A landscape with many peaks, sampled at points; each row gives a point and its height.
From any point a climber steps to the highest of the 2 points nearest to it. It stops when none of these is higher. Distance is the straight distance between rows; heights are no part of it.
gege h=52.0: [165 109 102 100 156 107 140 103 153 129 141 110  89 131 138 123 181 111
 153 106 128 132  92 153  89 164 139 122 174  85 128 153 133 136 147 118
 121  84 161 127 101 139 132]
mulo h=39.5: [173 104 112  97 107  56 112 122 184 151 174 120 132 133 157 102 125 152
 115 159  80 133 130 111 124 150 129  98 141  98  70 156 115 124 136 114
 113 138 146 135 116 108  96]
Nezol h=71.2: [154 135 157 148 144 139 113 155 114  89  79 112  99 149 134 162 155 110
 151 143 172 145 126 100  65 154 148 132 111  23 132  96 129 133 125 109
 116 127 114  94 133  74 160]
ziti h=52.7: [138 155 111 126 143 115 154 143 132 110 163 100 106 160 129 126 149 107
 114 162  91 140 138 130 103 111 112 122 131 132 131 160 111  93 103 119
 138 103 130 126 123 130 120]
suda h=46.7: [106 158 121 120 141 141 203 157 166 117 151 134 181 148 149  82  93 129
 100 185 100 166 117 124 144  76 127 116 126 146 101 164 123 101 129 130
 135 160 139 102  75 157 135]
Potab h=53.4: [ 97 105 127 114  97 120 104 175 136 201 137 156 160  95  89 156 111 129
 100 118 121 131 168 107 118 123 104 135 152 225 131 158 181  86  58 165
 127 144  94 142 111 157 176]
Gode h=73.9: [181 151 109 107  76  94  82 188  68 121 119 159  45 143 121 109  87 125
 154 110 117 113 181 101 117 164 150  97  85 129 122  80 183 108 100 119
 151  98 131 123 134  68 187]
Regi h=28.3: [ 77 113  95 111 129 137 151 125 126 160 114 149 145  70 165 119 151 123
 165 115 168 131  91 112 163 102 122 123 143 170 140 151 145 140  97 124
 130 177 160 107  91 199 132]
rov h=4.4: [136 114 147 142 169 147 171 109 120 128 113 118 144 117 144 115 142 116
 119 100 144 100 147 164 124 176 155 108 136  56  95 102 115 153 180 169
 126  66 144  99 137 141 149]
kuri h=18.1: [153 139 168 162 152  90 121 126 144  97 148 119  88 156 143 134 157 118
 101 181  90 117 148 131  83 150 172  94 110  84 104  81 143  84 148 118
 116  73 162 169 102  85 111]
Bakev h=81.0: [135  94 132 103 111 113 123 136 161 105 180 126 113 134 163 105 158 175
  72 197  96 136  88 113 125  54 144 106 149 191 104 183  96 115  98 101
 165 185 122 144 151 142 111]
Sasi h=77.9: [141 181 130 152 165  64 114 123 130  91  92 106  56 151 150 139 127  94
 113 141 144 147 113 105  77 166 112 151 103  64 132  86 170 107 137 104
  92  51 137 132 124  93 123]
teluz h=33.9: [ 74 109  83 129 142 131 153 120 132 189 107 158 148  70 145 154 137 132
 185  75 168 122 100 115 185 147 138 141 159 119 131 147 160 171 128 130
  97  88 143 118 153 169 182]
meko h=66.3: [166 129 169 174 140 139  99 119  97  88 147 151  89 128 132 161 186  95
 138 118 151 152 115  85  85 148 141 187 114  23 102  97 138 106 113 105
 107 115  92  91 147 101 174]
kilut h=47.3: [ 99 112 123 124 144 143 121 120 152 173 138 152 167 123 129 147 114 165
 128 129 121 137 109 133 114  87 113 170 166 227 112 124 178 143 101 119
 109 154 143 166  98 129 121]
gusur h=89.2: [119 104 132 129 121 124 133  60 111 106 121 136 100 109 164 117 182 160
 113 166 154 130  84 134 134  93 147 154 122 218 150 117 128 142  91 114
 114 120 170 174 136 152 104]
ninof h=79.0: [115 127 145 115 135 142 168  55 137  90 138 135 117 128 147  82 155 154
  81 162 134 140 114 162 192  91 145 136 109 215 147 140 126 101 103 122
 125 117 168 138 112 163  83]
seti h=67.6: [158 122 159 160 124 144 113 131 122  87 123  83 135 142 104 140 126 101
 143 122 173 119 127 127  88 146 150 108 137  25 113 107  95 146 142 119
 131 150  81  83 163  85 154]
som h=68.6: [136 118 137 152  92  72  76 127 127  98 175  96  44 154 122 114 176 108
 105 169 128 102 117 111  93 116 125  98 130  98 117 128  82 118 104 114
 160 150 114 132 162 100 108]
las h=79.3: [129 108 132 174 125 179 116 145  94 125 163 109 138 109  86 138 139  85
 135  94 150 120 135 120 141  83 132 105 120 101 134 127  74 164 128 142
 182 182  97 128 164 172 142]
Vomi h=19.4: [ 84 162 115 143 126 129 173  95 116 138 136 113 164 128 116 114  86 117
 115 116 137 117 153 148 183 153  97 160 111 119 121 126 123 146 136 170
 132 104 140  86 140 133 119]
zasi h=50.3: [ 92  99 133 117 121 124 124 153 133 176 133 158 168 100 126 134 118 150
 105 132 111 144 122 119 108  91 104 139 171 252 121 158 174 106  74 141
 107 145 106 155  79 151 152]
musof h=20.6: [126 124 118 108 108 104 136 123 144 116 163 145 107 160 130 113  91 143
 141 140  74 131 122 153 110 135 157 106 110 108  61  90 140 129 204 141
 123  95 171 137  86  95 120]
Bafi h=71.4: [156 110 127 114 114 108 130 154 165  80 182 119  83 158 139 105 146 138
  86 207  64 152 108 122 100  87 160  91 130 123  93 118  97  85 155  84
 156 146 138 152 100 113  94]
lovav h=80.8: [141  60 140  94 109 127  70 147 120 161 100 150 149  77 151 105 107 172
 103 156 122 101 133 107 106 102 150  95 146 210  88 152 154 137 116 143
 112 195 146 161 138 133 125]
mav h=47.0: [100  89 110 154 142 129 151  73 153 116  97 102 146 115 146 110 158 122
 155 118 192 113  72 137 125 162 148 130 177 101 120 116 106 151 163 113
 141 145 150 113 146 151  91]
vab h=51.5: [183 139 156 115  87 110  71 155 124 124 114  78 145 112 104 101  79 140
 164  87 153  76 163 112 159 153 125  83 131  73 152 144  80 148 109 140
 139 145  56 112 190  77 169]
viz h=41.2: [120  99 107 182 115 172 148  95 140 158 138 148 143 107 161 162 164 143
 166  98 171 123 104 104 113 116 135 161 162 160 105  84 156 179 111  96
 140 154 144 184 135 152 123]
Kip h=76.3: [124 141 132 113 130 164 140 162 134 150 140 100 140 133  96 126 116  99
 141 109  96 141 170 163 137 102  91 120 113 124 197 182 106 132 104 157
 134 144 108 119 102 137 153]
fopin h=79.7: [146 152 133 144  69  83  62 181  74 104 132 154  25 143 109 116 104 110
 145 156  96 106 156  93  85 146 135  89  51 127 116  72 146  85 120 103
 166 137 142 132 133  89 139]
gagu h=32.1: [108 152 150 126 134 125 126 127 155 149 161 104 184 100 160 121  68 139
 109 123 114  84 161 141 152 114 125  88 137 126  80 154  69 146 187 155
 147 154  94 112 160 120  98]
fav h=40.5: [124 143 130 139  84 155 112 141  89 137 147 134 143 131  67 169  96 102
 132  85 147 112 150 131 145 131 132 125  82 115  96  69 137 138 132 157
 170 161 100 108 142 116 161]
fub h=15.5: [120 145 126 147 144 127 181  69 162  92 131 104 128 137 142 129 186 110
 112 146 119 153 144 135 154 149 121 176 112 120 163 117 130  92 122 115
 133 110 170 107 105 120  71]
Nov h=22.2: [129 135 133  73 106  81 140 137 148 119 163 131 154 160 125  97  40 149
 118 147  81 134 119 160 127 115 131  93 135 105  70 122 106 136 223 147
 129 126 136 123 110 125 108]
Ras h=38.1: [108  95 114 226 123 186 167  71 108 128 130 152 152 123 148 130 155 122
 133 113 194 126 101 112 145 121 146 178 157 151  95  63 139 161 121 100
 155 160 129 154 149 178  97]
Zaro h=61.2: [182 162  84  93  87  69 106 160 147 126 172  97  75 158 129  65 121 116
 142 128 108 127 153 116 123 188 111  91 157 100 108 184 120  98 101 121
 157 104 100 109 141 108 145]
doz h=26.1: [ 88 114  99  92 160 142 180 160 139 160  71 154 154  92 153 104 135 150
 147 119 162 142  93 134 159 106 136  92 137 133 165 166 146 126 116 128
 100 175 138  78  58 182 140]
dag h=26.5: [109 156 148  87 140 103 169  98 188 111 150 105 205 135 181  93  75 166
  90 166 121 142 104 149 158 119 112 141 148 142  90 161  88 122 207 155
 124 152 131 110 108 158  75]
fuzu h=55.5: [134 152 108 172  96 108 112 134 137 136 138 127  60 119 162 145 142 144
 179 120 144 140 131  85  74 109 122 198 120 140 103  75 156 168 100 104
 122 111 127 204 157 108 151]
siv h=69.7: [ 81 125 123 113 143 143 153 141 134 154 136 118 146 119 102 123 118 120
 142 118 112 140 129 158 161 103  91 132 145 161 180 179 145 124 109 162
 107 132 112 114  91 163 125]
roso h=43.2: [130  88  82  80  93  78 110 135 150 192 148 130  96  76 146  97 156 149
 156 105  98 119 118 125 155 149 111  84 150 125 143 192 137 129 105 131
  82 126 149 129 131 144 139]
ruti h=17.8: [142 131 140  66 163 180 128 177 130 132  77 141 141 158  96 167  85 130
 145 101 103 107 172 161 109 131 126 101 132 107 142 145 151 148 166 157
 130 104 115 113  89  81 170]
gepub h=90.0: [108 162 124 113 133 132 151 155 130 124  75 121 147 145 127 143 116 123
 159 120 158 146 125 126 118 160 114 134 137  82 150 156 123 150  93 132
  99 111 121  79 126 110 164]
Dok h=72.2: [147  94 150 165 132 177 116 138  99 109 125 106 140 113 103 140 146  90
 158  92 161 114 123 121 117 119 156 112 128  36 126 113  77 163 145 132
 144 166  88  96 158 135 157]
Budun h=60.3: [128 127 175 132 119 109  88  93 118 117 138  81 145 141 103 116 142 139
 123 129 138 108  93 144 116 130  99 129 139 129 178 179  67 149 107 136
 121 123  95 160 199 115 106]
Purot h=65.3: [107 157 113 114  87 102 101 168 136 148 196 154 117 153  93 132 103 137
 104 149  36 128 158 122 135 123 110 126  71 199 104 148 140  83 108 117
 159 152 158 135 115 110 120]
tofan h=57.3: [175 109 167 155 175 146 116 102 102  67 150 111  85 139 114 160 213 109
 102 144 105 132 130 140  90 116 146 121 126 107 174  84 118 101 130  84
 139 112 127 162 130 121  97]
mip h=76.5: [134 131 100 120 162  98 129  68 145  67  73 109  85 158 142 100 169 130
  99 171 151 147  74 147 107 120 137 180 167 161 171 109 127 107 139  99
 122  89 161 148 121 135  69]
zug h=46.4: [147 115 110 145 101 185 106 119  96 147 122 170 169 130 102 213 138 120
 146  66 174 149 114  91 135 140 105 219 112 110 119  65 155 147 115 137
 121 148 109 133 138 148 164]
Tun h=82.0: [119 149  93  96 119 137 145 169 137 165  99 152 141 130 136 173 109 121
 164 126 142 120 144 112 131 129 113 128 143 131 112 145 163 154  87 137
 118 122 121  81 120 108 177]
nede h=13.8: [128 128 144 167 143 147 160  84 118  86  95 140 118 128 124 134 175 108
 116 128 136 159 160 129 152 143 134 199  79 110 157  64 167  96 125 120
 117 107 188 131 102 138  98]
delaf h=61.8: [176  90 170 184 154 166 109  96  92  92 153 132  99 139 125 171 208 112
 138 117 133 138 104 107  84 130 131 174 147  68 136  95 121 118 113  77
 119 122  96 136 161 118 124]
nusez h=40.3: [120 114  90  87 133  70 136 126 182 188 136 141 135  87 173 115 127 151
 173  97 116 118 104 134 159 184 140  88 180 111 130 181 132 137 139 130
  67  84 137 136 131 151 138]
nedov h=90.2: [108 120 128 161 151 202 123 139 106 144 171 127 179 130  84 157 111 100
 114  96 124 107 145 142 145  85 124 105 118 144 128 118 124 132 153 141
 189 184 109 145 116 159 101]
Guvim h=37.9: [128 121 112 127  96 162 112 164 110 143 125 136 134 107 107 147  85  98
 135 126 125 101 181 106 123 111 149  63  82 117  87 104 124 126 131 154
 174 175 121 122 131 122 152]
bet h=37.6: [162  93 120  85 120  78 118 129 187 156 155 132 166  83 181  93 138 172
 112 142  85 132 123 101 161 132 136  80 149 114  76 184 107 117 138  94
 110 174 148 119 113 142 106]
ziz h=80.7: [110 123 139 119 159 173 147 163  94 118  32 136 170 121 115 135 138 123
 156 121 173 166 109 113 127 122 118 159 123  90 183 146 125 124  87 147
  99 134 118  98 126 153 179]
mefe h=71.1: [138 169 107 122 159 106 156 126 158 122  88 145  59 141 156 141 132 110
 144 127 131 148 124 132  79 158 124 171  98  87 118  94 188 142 152 119
 110  38 160 126  97  88 149]
mifip h=55.1: [160 149 126 112 151  98 132 112 141 116 144  99 103 143 134 129 168  92
 155  97 139 124 109 143  83 196 130 122 162  58 130 186 126 127 143 129
 131  62 114 115 134 128 153]
fosid h=44.2: [ 90 123  91 147 109 156 128 102 152 172 127 146 153 119 142 166 146 149
 161 111 161 145 106 110 112 100 102 193 154 203 116  93 171 171  96 117
 143 171 139 166 118 132 122]
tibub h=34.6: [101 104 125 232 133 188 161  85  84 135 128 156 190 151 136 125 135 123
 103 106 172 130 100 113 183 125 117 166 163 156 112 114 115 157 113  91
 157 144  95 138 170 183  65]
Videk h=79.6: [128  92 122 128 150 139 138  73 104  82  85 124 104 146 134 107 172 143
 133 138 156 137  86 162 118 113 137 159 176 172 169 101 126 132 130 111
 124 107 159 157 129 147  91]
Dede h=22.1: [ 98 162 135 136 146 149 142 122 116 161 137 114 197 127 102 160  78 131
 147  69 147 106 151 142 177 150  92 148 144 118 133 147 122 153 126 145
 122  96  87  94 161 136 149]
fom h=24.9: [ 87 142 147 152 129 131 103 104 101 193 152 133 208 105 112 157  79 140
 125  68 143 103 132 130 164 149 104 142 144 166 128 159 123 163 122 121
 111 124  80 123 183 129 125]
Lapag h=82.2: [138 147 156 123 131 151 111 172  76  92  73 139 123 135 106 176 133 115
 126 163 117 147 163 113  70 106 129 128  45 110 177  80 140  97 105 116
 121 150 147 135 113 119 127]
kiv h=79.4: [104 126 139 144 109 154 110 117 122 171 193 132 163 129  79 162 105 132
 111  88  84 102 149 153 141 114  98 123 101 190 130 131 124 146 136 150
 173 170 125 152 126 121  94]
vegib h=65.2: [118 158 100 141 119 131 145 128 124 117 120 151  52 144 134 135  92 121
 173 120 121 156 123 133  93 132 137 166  89 129 105  62 192 141 162 122
 137  82 159 153 103  76 149]
kop h=44.1: [107 150 124 101 174 153 206 135 183 125 158 127 195 137 152  74 101 140
 111 151 122 166 109 140 186  83 114 125 159 167 119 188 117  96 140 113
 120 161 145  93  53 185 124]
Faboz h=55.6: [152 141 163 142  88  84  70 124 112 117 152  79 148 138 106 114 113 138
 143 111 142  94 119 134 116 143 113 101 136 106 148 157  63 152 102 130
 124 135  83 126 201  91 147]
sipo h=56.0: [143 137 128  69 119 125  82 186 116 178  63 141 137  83 123 125  57 159
 132 108 145  71 200 119 190 159 138  62 162 127 141 157 111 157 143 163
 113 132  76 105 142 100 168]
Toli h=21.2: [122 124 119  94 160 153 136 110 145 121  88 130 138 161 104 142 117 153
 149 111 116 130 123 162  85 121 113 161 166 141 135  98 155 153 157 128
 112 106 157 136  91  79 107]
kiban h=64.1: [ 87 108 137 126 147 164 163  78 106 130 114 134 159 113 100 101 145 121
 120 110 141 138 125 161 185 106  96 169 153 203 207 171 144 101  95 146
 121 140 136 138  99 191 106]
mekuf h=58.4: [210 162 107  91 126  80 105 143 156 129 151  91  87 155 144 104 143  92
 142 103 128 126 151 126 105 200 123 101 166  61 118 201 120  97 117 124
 142  66 102 132 122 111 155]
piziv h=30.8: [ 67 120  84 140 149 150 156 115 121 172 119 149 157  74 145 144 137 109
 169  70 177 127 105 108 197 127 120 156 155 140 150 131 151 147 110 136
 126 133 143 104 123 197 138]
kivul h=46.0: [127 126 106  94 116  84 143 137 128 161 112 128 106 111 163 117 182 133
 154 144 122 145  95 128 124 139 117  95 118 118 177 189 128 118  86 118
  84 130 149 118 115 153 126]
dibu h=56.5: [111  92 147 149 124 150 140  94 132  95 147 102 121 132 117 100 136 118
 107 157 145 103 106 156 121  94 152  87 134 120 118 118  74 141 161 145
 170 173 126 130 138 130  82]
fiz h=52.2: [169 139 107 163  74 133  96 143 103 131 153 154  66 130 148 161 139 129
 193  94 164 123 147  75  94 133 140 199 129 118  91  68 161 169 104 114
 123 106 106 178 172 119 200]
lasu h=19.2: [128 143 135  88 141 159 142 142 123 133 124 148 138 174  90 156  70 119
 156  86 109 122 160 174 111 137 118 132 161 147 128 129 164 140 171 141
 134  75 127 118 100  88 162]
gofiz h=17.3: [ 91 144 123 150 133 142 186  66 154 121 142 123 168 148 136 108 127 115
 112 132 124 130 142 147 164 132  98 165 139 142 124 131 118 120 140 139
 145 124 153  99 115 131  69]
Mus h=61.1: [119 132 136  67 140 117  99 180 123 209  70 159 148  66 129 172  61 156
 117 104 138  80 180 133 200 127 141  79 125 142 133 145 125 154 179 174
 100 128 113 110 112 119 146]
nugo h=72.7: [138 118 160 113 162 136 139 152  98 106  64 103 144 126 121  99 157 131
 131 139 136 152 118 144 107 105 132 118 112 116 218 156 100 113  85 144
  97 128 133 142 124 165 141]
renav h=60.6: [114 141 101 133  73 126  83 186 108 145 169 154 107 142  67 161 131 114
  97 122  94 132 165 111 112 136 106 138  68 198 115 109 149  85  80 135
 187 159 142 162 156 135 149]
gem h=28.0: [144 132 153 181 115 154 105 133  48 175 152 146 210 117  81 149  85 139
 119  74 133 112 113 123 150 145 108 131 140 141 107 131  98 158 112 121
  95 120  44 146 205 147 138]
dezan h=90.1: [152 143 121 123 126 143 138 199 108 129  77 165 118 134 121 138 133 134
 129 169  82 152 172 136  83  98 135  62  39 116 187 134 141  85 112 126
 116 148 135 141  82 110 121]
Boba h=71.5: [168 146  81  84  56 106 110 180  95 159 108 180  62 125 123 127  80 140
 147 115 128  92 175  95 172 163 147  97  90 148 115 103 191 128  84 134
 147 111 122 109 126  94 201]
vun h=60.0: [114 173  99 143 100 103 124 118 135 129 130 130  80 144 129 136 111 120
 160 125 131 138 113 113  98 119 100 189 113 165 114  84 161 152  99 113
 125 106 142 128 138  82 144]
zep h=43.9: [ 99 109 103 148 122 107 142  93 177 117 115 100 131 123 155 136 160 124
 156 141 168 128  96 114 112 162 144 124 148  84  97 109 113 158 130 118
 123 146 145  91 132 102 112]
ser h=51.4: [107 102 139 163 167 155 154  93 121  99  99  97 166 111 140  80 129 121
 120 135 188 101  87 146 132 117 161 100 184 119 122 129  69 148 177 131
 145 147 129 135 158 166  83]
sal h=67.7: [112 102 130  93 145 130  73 156 118 200  92 142 165  47 135 173  89 151
 115  92 146  80 163 118 173 118 161  87 120 147 105 139 131 162 165 150
 126 167 137 130 145 125 118]
nada h=76.4: [139 132 149 135 151 142 104 153  80  76  44 121 104 152 108 149 137 115
 135 152 135 143 135 116  60 121 125 140  87  70 167  78 129 121 128 112
 111 130 129 109 122 108 128]
zavag h=85.5: [146 178 125 151 182  63 105 104 144  79 117 102  51 142 136 139 135  92
  87 164 107 135 103 120 102 152 104 156 109 104 163  85 163  90 158 101
 112  41 151 161 103 122  87]
roru h=66.5: [ 94 128 136 151 118 115 129 110 134  61 172 123  70 169 132 120 142 137
  84 226  97 132  89 150 107 103 185 112 112 134 122  89 112  74 155 113
 177 112 138 147 119 110  82]
zum h=22.7: [122 129 110  79 167 127 166 115 173 140  91 129 149 143 139 125 126 160
 139 118 123 149 107 162 122 138 120 146 140 119 143 126 151 146 161 133
  99 126 168 103  70 119  99]
muvok h=75.6: [149  91 139 107  96 100 102 154 171 106 181 109 110 159 127  87 115 150
  77 206  81 131 124 122 104  78 149  89 147 142  88 163  70 109 132 102
 176 174 113 151 152 103  98]
Kof h=73.5: [136 116 143 134  89  79  76 148 100 112 148 134  43 141 129 121 167 118
 104 176  92 119 144 103  89 107 140 102  73 126 133 102 121 104 103 115
 149 156 147 145 147 100 101]
riza h=3.1: [134 103 145 162 141 139 160 119 102 117 144 131 121 103 132 134 167 100
 119 116 126 112 156 133 127 141 170  74  93  70 102  85 121 130 144 166
 125 127 154 110 126 158 144]
losis h=37.2: [ 86 105 100 106 152 114 140 122 183 186  99 149 154  88 164 134 129 165
 170  83 151 112  98 125 159 166 155 104 170 112 120 145 147 168 151 129
  79  86 154 127 139 141 156]
furus h=48.9: [150 140 113 153  86 155 111 124  82 130 135 170 115 135 122 177 143 129
 166  99 160 145 117  81 115 137 120 227  97  95 102  62 144 134 101 133
 102 130 108 120 145 134 181]
vapat h=83.7: [154 131 131  98 131 141 132 196 133 152  97 127 127 127 115 116 120 129
 128 146  68 130 190 144 115 105 114  74  85 113 184 169 124 105 107 153
 112 147 118 135  89 122 136]
pina h=51.9: [157 145 140  97 118 136  94 182 141 154  93 105 168 101 115 123  58 145
 163  89 149  97 191 118 182 154 120  72 164 106 161 171  81 155 136 143
 127 128  53 109 175 103 183]
Bik h=30.9: [123 110 147 202 142 192 118 124  52 163 143 144 204 127  98 148 112 119
  84  97 156 128  89 114 149 124 120 151 132 152 119 119 103 154 115 109
 127 139  65 155 190 188  97]
fomod h=83.3: [153 163 129 120 185  88 136  86 150  62 102 103  78 145 144 121 174 115
  82 184 130 148  92 134 121 123 136 153 136 146 185 106 142  74 137  98
 112  51 153 160 105 148  70]
zer h=9.0: [137 164 149 185 134 129 127  81  97  60 134 125  84 181  84 123 108  96
 113 110 116 146 136 169 110 165 116 196 118 100 136  88 150 113 170 112
 142  41 123 124 137  80 104]
Vof h=35.1: [127 140 125 130 127 137  96 165 148 169 153 110 164  89 129 117  63 113
 117 108 109  97 188 118 155  99 134  75 101 129  98 159  84 138 160 168
 169 187 100 128 140 121 122]
tobu h=88.0: [127  84 152 111 112 129 104 126 126 129 145 125 130  90 161 107 141 163
  87 170 112 117 100 112 124  69 154  89 124 225 110 187 119 137 104 137
 130 192 146 148 138 139 123]
Pip h=12.2: [137 141 133 178 136 134 135  89  84  52  85 147 113 138 106 115 162 109
 106 142 131 175 136 112 150 129 119 233  98  87 155  82 146  87 117 125
 108 101 140 106 136 134 107]
gopu h=24.3: [103 124 117  72 173 154 174 133 170 148  48 141 166 127 147 108 123 164
 137 120 150 146 102 151 160 135 118 123 150 135 168 151 148 122 150 144
  83 144 162  92  57 146 123]
pom h=38.2: [153 110 128 101 138 106 153 145 169 135 150 117 164  85 170  83 143 147
 119 142  98 140 100 119 131 114 153  62 154 146 114 196  85 108 119 106
 107 171 128 126 112 163 138]
Gad h=41.0: [146 139 156 101 181 161 180 126 181  99 151 116 178 123 157  79 137 162
 110 156 128 153 104 148 167 106 141  84 162 191 132 182  85  95 115  92
  93 149 123 130  88 184 155]
dak h=7.4: [148 107 154 178 140 169 134  67  59  85 112 143 102 184  77 113 127 108
 129  84 138 138 120 179 112 160 131 177 133  89 141  59 142 159 179 137
 124  69 116 135 154 100 115]
teza h=43.1: [109 120 109 128 109 189 122 127  98 148 129 154 147 123  98 203 115  96
 146  67 171 111 138 111 162 128 122 148  97  97 106  81 150 163 132 154
 159 143 117 105 126 139 166]
fumab h=49.9: [113 158 116 139 150 150 178 143 144  81 135 110 133 161 136  98 142 106
 109 195 102 156 130 132 113  88 124 131 108 146 157 153 107 101 107 128
 152 138 135 111 103 132 127]
Ket h=19.3: [157 127 137 134 140  75 140 132 190 109 161 142  98 159 146 125 118 144
 123 176  70 156 120 136  89 142 159 116 103  95  72  81 162 107 188 102
 108  81 170 148  80  80 112]
lat h=64.7: [159 107 107 132  87  84  76 140 136 118 170  91  55 145 127  56 145 121
 128 150 121 105 128  98 103 153 128  80 154  99  78 151  89 122 103 115
 173 148 107 127 165 107 132]
zun h=6.0: [142 121 154 153 142 165 151  99  93 109 109 148 126 152 108 139 116 113
 139  73 154 120 140 152 107 158 139 151 138  80  90  91 156 178 172 135
 123  61 119 123 153 105 165]
gefut h=56.1: [108 157 114 144 129 119 135 120 123 111 150 113  79 170 109 142 143 107
 138 133 104 144 119 127  86 118  94 171 143 145 131 121 132 122 105 100
 151 107 122 120 131  86 112]
Gal h=71.0: [ 91 126 140 139 133 159 170  72 117 121 133 137 156 107 127  80 148 136
  84 136 157 133 127 148 221 104 126 156 109 230 159 173 141 102  98 146
 122 154 150 127 117 192  98]
Rim h=61.3: [ 86  91 162 163 115 130 128  78 135  67 154 100  85 149 124 103 135 139
  77 220 136 115  97 176 128  94 179 110 105 130 119 110  88 118 164 156
 177 147 129 133 152 110  79]
Liv h=71.3: [120 168 139 116  95 124 117 137 143 166 197 126 143 153 108 150  93 148
 118 103  52  99 191 148 162 142  91 121 109 175  98 138 126 123 132 140
 156 128 116 138 134  97 113]
rav h=41.3: [144 127  97 124 104  64 120 130 187 146 140 126  96 127 178 125 164 135
 141 154 120 125 123  96 103 161 128 102 135  92  82 125 130 130 113 110
 110 127 151 118 109  86 118]
kat h=75.0: [131  67 148  95 119 143  64 162 112 180  84 136 171  60 114 145  98 146
 105 125 136 101 152 112 124 104 154  77 120 185 123 158 139 141 121 163
 117 194 122 149 154 130 138]
Mafib h=24.1: [124 129 179  66 104  77 153 139 152 114 183 119 194 145 149  97  51 158
  86 153  74 164 113 160 161 100 100 134 133 132  99 157 104 134 216 143
 125 146 126 137 119 144 104]
zem h=66.0: [123 147 157 117 142  91  95 114 136 104 105  72 150 139 123 118 161 133
 126 168 134 145 107 145 103 132 110 133 138 121 219 181  82 118  95 127
 104 110 116 154 145 128 107]
rab h=49.1: [138 114 107 106 147 108 155  97 143 127 128 115 104 108 173 113 216 124
 158 108 134 131  90 139 132 156 133 125 136 104 158 144 134 121 116  99
  98 104 176 138 104 158 124]
fes h=57.2: [115 130 105 111  76 130 102 187 112 178 149 153 142 125  92 185 139 113
  99 118 130 142 166  98 116 131  99 145  76 204 130 100 175  89  66 158
 145 161 132 150 133 157 157]
zagat h=29.0: [101 163 155 108 164 116 153 122 169 131 132  97 208 104 185 104  78 137
 115 141 130 121 137 154 157 132 121 113 153 126 114 164  68 134 198 167
 123 146 121 109 137 150  86]
manu h=76.6: [141 140  99  90  91 113 124 171  99 174  91 170  90 118 125 162 110 123
 156 112 138 123 156  98 150 153 120 117 129 131 130 131 168 139  77 138
  99 102 106 102 135 118 204]
Timed h=10.6: [138 162 155 174 156 143  88  98  81  56 116 139  76 160  81 142 124 101
 115 120 112 152 118 102 113 129 105 227  93  91 154  57 147  94 146 104
 120  90 120 121 149  98 115]

Where does a climber stop that starts at each point below?
bet | tobu
lasu | fopin
piziv | fopin

Call two points neighbours if one is among the 2 nearest of the other. Go from one point of each pair to the other, from neighbour to neighbour, staying as high as possible. Name the lowest point that can't be avoided.
tobu, gepub | vab
nedov, gusur | kiban
tobu, nedov | bet
zavag, gusur | mip
fopin, gepub | Boba
nedov, dezan | seti
